Points on a hilly landscape, in no order, each with its height.
From any point a climber steps to the highest of the 2 points nearest to it. It stops when none of these is higher. Distance is the straight distance between rows; heights are no part of it.
J_75: [ 70 151 157 169 121 117  97 144  92 153  88 126 128 141 149 137 127  81
 174 135 105]  height 0.62
J_491: [170 182 126 174 154 118 176 125 171 123 124  95  97  85 140 136 150 142
 114 133  67]  height 3.95
J_871: [179 105  74  90 116 168 155 130 153 103 189 146 152 115 131 117 115 153
  86 157 146]  height 5.41
J_508: [167 129 113 123 144 106 158 104 194 107 146 131 110 101 113 138 131 186
  96 104 138]  height 5.47
J_986: [100 165 147 163 129 129 113 146 113 136  78 124 121 152 154 137 129  91
 171 142  93]  height 0.79
J_149: [ 91 115 145 108 125  97 115 138 126 143  77 108 133 154 110 115 123  92
 146  85 156]  height 5.25
J_663: [147 193 129 143 121  94 175 131 170 145  95  66 108 107 138 114 139  91
 118 108  88]  height 4.86
J_255: [114 106 136 173 110 128  91 121  93 140 211 127 148  59 136 127 142 166
  92 135 127]  height 4.40
J_887: [127  89  78  95  96 166 120 153  80 135 195 157 194 130 144 109 112  80
 121 175 152]  height 6.66
J_736: [141 166 131 176 148 174 124 137 104 120 109 146 116 139 166 145 136 113
 160 184  67]  height 1.40
J_170: [118  96 104 119  98 117 118 139  98 153 198 112 174  89 121  92 136 102
  94 123 144]  height 5.65
J_358: [ 72 150 180 195 138 139  79 129  58 140 114 148 103 108 161 154 146 125
 167 158  89]  height 2.56
J_469: [ 93 123 164 103 126  92 119 131 140 133  55 103 115 167  99 119 121 109
 151  66 155]  height 4.70
J_901: [132 176 147 185 158 161 126 130 112 118  82 138 103 150 165 147 141 106
 181 176  56]  height 1.23
J_899: [ 87  68 117 116 101 160  71 146  51 140 181 169 176 137 147 130 110  99
 136 166 173]  height 2.31
J_446: [ 97 101 162 137 134  76 104 115 142 139 127 107 119 106  94 116 141 163
 106  56 166]  height 6.84
J_196: [111  98 123 148 105 121  93 128  90 148 188 123 161  86 123 111 134 133
 102 123 144]  height 5.09
J_804: [122 123 152 141 139  84 131 107 171 123 116 116 106 107 103 132 139 176
 110  64 149]  height 9.08
J_295: [103 121 111 141 107 145 104 151  87 144 160 136 164 118 153 122 118  90
 135 160 126]  height 6.10
J_623: [137 153 161 172 156  91 144 110 181 123 107 109  84 105 120 150 150 178
 121  87 105]  height 6.96
J_823: [115  86 144  94 139 114 112 110 140 106 131 151 114 146  84 131 123 177
 112  77 192]  height 6.73
J_332: [158 157 149 171 167 111 158 111 190 108 104 130  77 119 128 158 148 185
 126 115  99]  height 5.90
J_711: [143 137 126 105 123 101 151 123 168 125 107  96 121 124 114 113 128 137
 110  94 133]  height 6.13
J_365: [167 143 124  61 132 104 168 105 205 109  77 117  92 154 105 132 122 165
 131  88 154]  height 4.01
J_83: [163 164 100 125 120 158 155 148 140 117 112 127 130 155 154 135 112 100
 141 176  93]  height 3.28
J_557: [112  63  90  81 101 155 113 149  74 135 173 157 185 142 124 109 106  82
 117 153 171]  height 6.88
J_743: [ 96  67 155 117 131  92  92 121 114 136 145 125 130 116  85 116 133 160
 100  62 188]  height 5.33
J_514: [101 170 148 157 117  79 136 138 143 160  77  77 123 117 137 114 141  86
 142  98  93]  height 3.87
J_740: [158 138 118  94 139 144 142 121 173  96  89 137 107 175 123 138 107 149
 143 131 142]  height 2.76
J_454: [ 89 169 151 194 122 124 115 134  64 160 137 122 132  80 164 127 149  93
 165 168  61]  height 2.33
J_763: [142 161 135 180 142 160 128 132 100 125 135 138 123 104 158 142 139 129
 143 172  65]  height 1.62
J_795: [ 93 110 149 170 113 147  69 134  62 141 187 148 145  96 146 137 132 148
 122 157 128]  height 2.95
J_117: [139  80 113   8 125 110 158 115 114 150  99 121 149 165  80 112 114  89
 112  91 173]  height 6.40
J_414: [ 49 116 154 164 105 107  69 141  58 175 148 126 151 108 151 124 130  93
 153 131 140]  height 0.20
J_502: [132  86 119  92 119 105 130 122 132 136 155 118 149 113  91 101 130 138
  91  87 161]  height 8.08
J_376: [172 148  97  77 132 178 141 132 161  97  79 149 115 221 133 129  98 117
 162 175 135]  height 2.84
J_547: [168 155 103 111 130 174 143 138 154  96  94 139 118 193 148 135 108 113
 155 181 111]  height 3.04
J_264: [107 101 138 153 111 157  80 136  82 121 171 154 144 120 140 135 119 145
 119 152 146]  height 2.67
J_611: [114 151 163 178 133 115 112 129 126 136 105 117 120 116 133 138 138 136
 134 119 100]  height 4.55
J_601: [167 141 106  48 126 162 146 126 171  98  54 139 109 221 121 130  96 123
 170 150 149]  height 2.63
J_847: [153 158 133 189 149 158 132 127 100 121 160 138 119  77 155 137 152 152
 127 171  68]  height 1.87
J_282: [174 158 116  49 122 111 172 114 196 120  66  96  97 162 110 119 119 126
 135  93 137]  height 3.58
J_724: [107  94  98  82 102 124 134 150  98 155 141 129 174 141 128  97 117  61
 128 134 159]  height 6.50
J_113: [165 140 121  89 145  98 167  95 223  97  96 127  85 132 104 143 128 183
 120  89 150]  height 4.50
J_62: [163 118  89 125 114 155 141 135 131 113 187 136 161 100 134 114 118 138
  94 158 130]  height 5.08
J_987: [ 87 147 189 199 146 126  85 124  77 137 114 132  96 104 143 154 153 148
 151 129  94]  height 3.06
J_410: [ 83 159 153 187 128 141  95 138  59 151 129 144 129 103 174 138 139 106
 171 178  73]  height 2.22
J_174: [111  69 116  10 123 109 152 124  90 163 101 132 166 183  91 118 105  58
 130 103 175]  height 6.82
J_944: [116 132 164 170 146  89 123 108 168 112 106 123  90 117 106 145 142 180
 119  77 133]  height 7.46
J_110: [134 123 153 193 152 142 110 108 119 113 176 156 106  82 135 157 154 200
 116 136 109]  height 2.71
J_37: [124 105  77  73 102 144 150 150 107 146 160 125 177 142 134  96 110  54
 123 157 149]  height 6.26
J_762: [108  65 109  77 116 148 106 146  81 130 140 155 169 166 120 119 103  91
 133 144 182]  height 7.16
J_185: [107 141 161 127 140 101 119 125 159 125  59 108 101 165 107 134 123 139
 151  79 142]  height 4.00
J_792: [118 105  95 128  94 162 109 150  78 139 191 145 180 117 147 115 119  92
 120 177 136]  height 6.44
J_146: [167 146 134 165 180 170 131 106 162  85 123 180  77 164 141 164 138 185
 148 166 101]  height 4.39
J_879: [128 103 132  97 123 102 130 119 147 129 122 113 132 126 101 111 126 140
 106  83 163]  height 7.12
J_730: [153 108 116  91 145 138 137 110 176  93 128 164 109 160 108 146 118 189
 122 113 166]  height 6.78
J_665: [123 156 155 121 132  87 138 123 176 129  47  91  95 154 111 124 127 129
 148  77 125]  height 3.47
J_536: [101  88 126 130 113 160  75 140  74 123 159 157 151 141 134 134 111 121
 129 153 161]  height 2.48
J_766: [173 170 120 158 146 113 183 120 188 119 145  96  99  79 136 135 143 155
  96 123  92]  height 4.42
J_546: [156 144 100 154 120 152 138 138 120 126 186 129 150  86 146 122 130 135
 100 171  97]  height 4.67
J_671: [ 93  73 162 105 139  97 101 111 131 116 134 138 110 137  74 135 131 173
 110  52 203]  height 5.77
J_864: [141  86  63  39 101 157 160 147 103 134 165 140 182 155 128  99 104  59
 108 165 161]  height 6.07
J_817: [146 129 141 171 176 172 105 107 127  86 140 182  86 162 135 167 137 190
 139 164 121]  height 3.80
J_936: [103 143 140 164 116 115 111 136 109 143 119 117 144 116 141 124 132 112
 136 130 107]  height 5.23
J_807: [161 111 110 111 138 135 147 110 178  96 146 149 120 128 115 137 119 183
 112 124 150]  height 6.14
J_669: [148 172  92 135 111 149 156 148 135 131 129 110 139 129 157 120 121  85
 131 170  94]  height 3.48
J_741: [173 148 113 136 140 107 171 113 197 119 146 107 110  91 123 131 135 166
  98 112 115]  height 4.93
J_465: [129  84 130  98 143 132 120 110 154  88 145 167 113 147  97 143 120 193
 114 102 190]  height 7.66
J_179: [151 139 117 117 125 143 140 131 156 110 114 130 128 149 130 127 117 136
 125 137 127]  height 3.11
J_629: [115 112 123  84 111 106 134 135 131 141  94 105 140 155 112 103 117  91
 136 100 151]  height 5.75
J_494: [133 130 153 188 159 157 103 112 118 103 153 165  90 118 136 165 148 193
 130 145 111]  height 3.19
J_953: [140 152 102 146 110 132 151 139 135 140 173 104 149  85 136 110 132 108
 102 145 102]  height 4.21
J_422: [166 150 138 167 169 140 141 108 173  95 115 153  81 141 131 160 140 184
 138 140 102]  height 5.06
J_525: [115  81 104  55 118 149 126 140  96 131 108 158 162 188 115 119  93  71
 150 142 178]  height 7.50
J_560: [164 187 141 186 157 132 165 130 150 129 105 106  95  94 147 136 158 129
 136 137  54]  height 3.49
J_937: [162 141 119  62 130 141 145 116 181 101  59 132  99 199 111 128 110 140
 159 120 152]  height 2.44
J_235: [162 125 113 107 147  94 168  92 218  99 125 139  97 113 103 146 132 200
 104  93 154]  height 4.96
J_848: [143 159 111 138 117 129 152 137 142 136 133 103 137 112 140 119 128 109
 117 141  99]  height 3.81
J_86: [144 141 148 197 153 145 123 113  97 122 179 145 114  58 145 144 160 180
 117 152  79]  height 2.24
J_273: [150 168 122 114 118  98 165 126 174 132  90  84 112 130 126 114 128 117
 120 101 116]  height 5.51
J_355: [ 85  93 163 169 113 128  55 120  64 138 191 139 135  90 135 139 138 171
 109 132 158]  height 3.38
J_338: [115 186 132 164 119  86 154 139 149 162 102  71 122 101 140 116 140  77
 131 113  76]  height 4.32
J_232: [159  82  73  47 110 168 153 137 116 117 169 148 174 149 121 105 100  99
 101 157 163]  height 5.89
J_749: [100  82 146 137 121 112  85 125 111 131 162 125 135 105 108 122 132 159
  99  89 170]  height 4.48
J_398: [ 86  84 162 155 120 119  66 129  83 133 173 136 133 107 116 133 135 166
 105 106 173]  height 3.88
J_284: [112 172 159 149 127  82 139 130 161 143  52  75 103 138 120 122 134 110
 143  83 104]  height 3.36
J_715: [113  94  97 128  88 145 107 146  78 152 214 134 185  85 140 101 128  95
 106 156 140]  height 6.12
J_395: [106 109 107  74 107 106 146 142 115 162 107 109 159 150 121 100 117  53
 130 114 150]  height 6.17
J_71: [ 93 134 121 148 106 123 112 146 100 149 129 123 156 119 143 116 124  85
 143 136 121]  height 5.69
J_875: [180  94  64  57 115 165 164 137 136 106 184 145 162 132 122 106 109 125
  88 150 163]  height 5.68
J_121: [126  79 104   7 123 143 153 135  99 143  91 147 159 201  99 125  92  60
 150 129 175]  height 7.15
J_806: [104 141 180 191 146 118  96 120 116 129 120 129 102 111 131 149 148 163
 135 112 105]  height 3.79
J_649: [155  80 117   4 132  99 169 102 133 149 117 116 144 145  71 111 124 119
  96  70 174]  height 5.88
J_746: [109 188 145 194 132 120 135 135  92 157 119 108 120  82 162 125 158  91
 157 159  47]  height 2.64
J_584: [ 59 127 158 163 117 125  70 142  70 153 115 137 134 139 148 142 126  94
 166 136 135]  height 0.41
J_4: [130 187 150 193 146 121 144 130 123 140  98 100 106  99 152 136 159 108
 149 141  49]  height 3.03
J_138: [159 151 108 138 132 139 153 130 158 115 129 125 122 122 138 127 124 144
 120 139 102]  height 3.42
J_286: [126 179 149 173 145 132 130 135 135 128  72 123 102 151 148 146 132 110
 164 149  77]  height 1.00

Where does a climber stop that starts at each point below?
J_763 | J_804
J_358 | J_525
J_584 | J_804
J_669 | J_724
J_817 | J_804
J_179 | J_724
J_255 | J_525
J_746 | J_508
J_71 | J_525
J_663 | J_502
J_185 | J_724
J_871 | J_724

Two climbers start at each pair of points below. Name the first point that both come to, or write never.
J_410 and J_264 | never
J_454 and J_338 | never
J_740 and J_376 | J_848
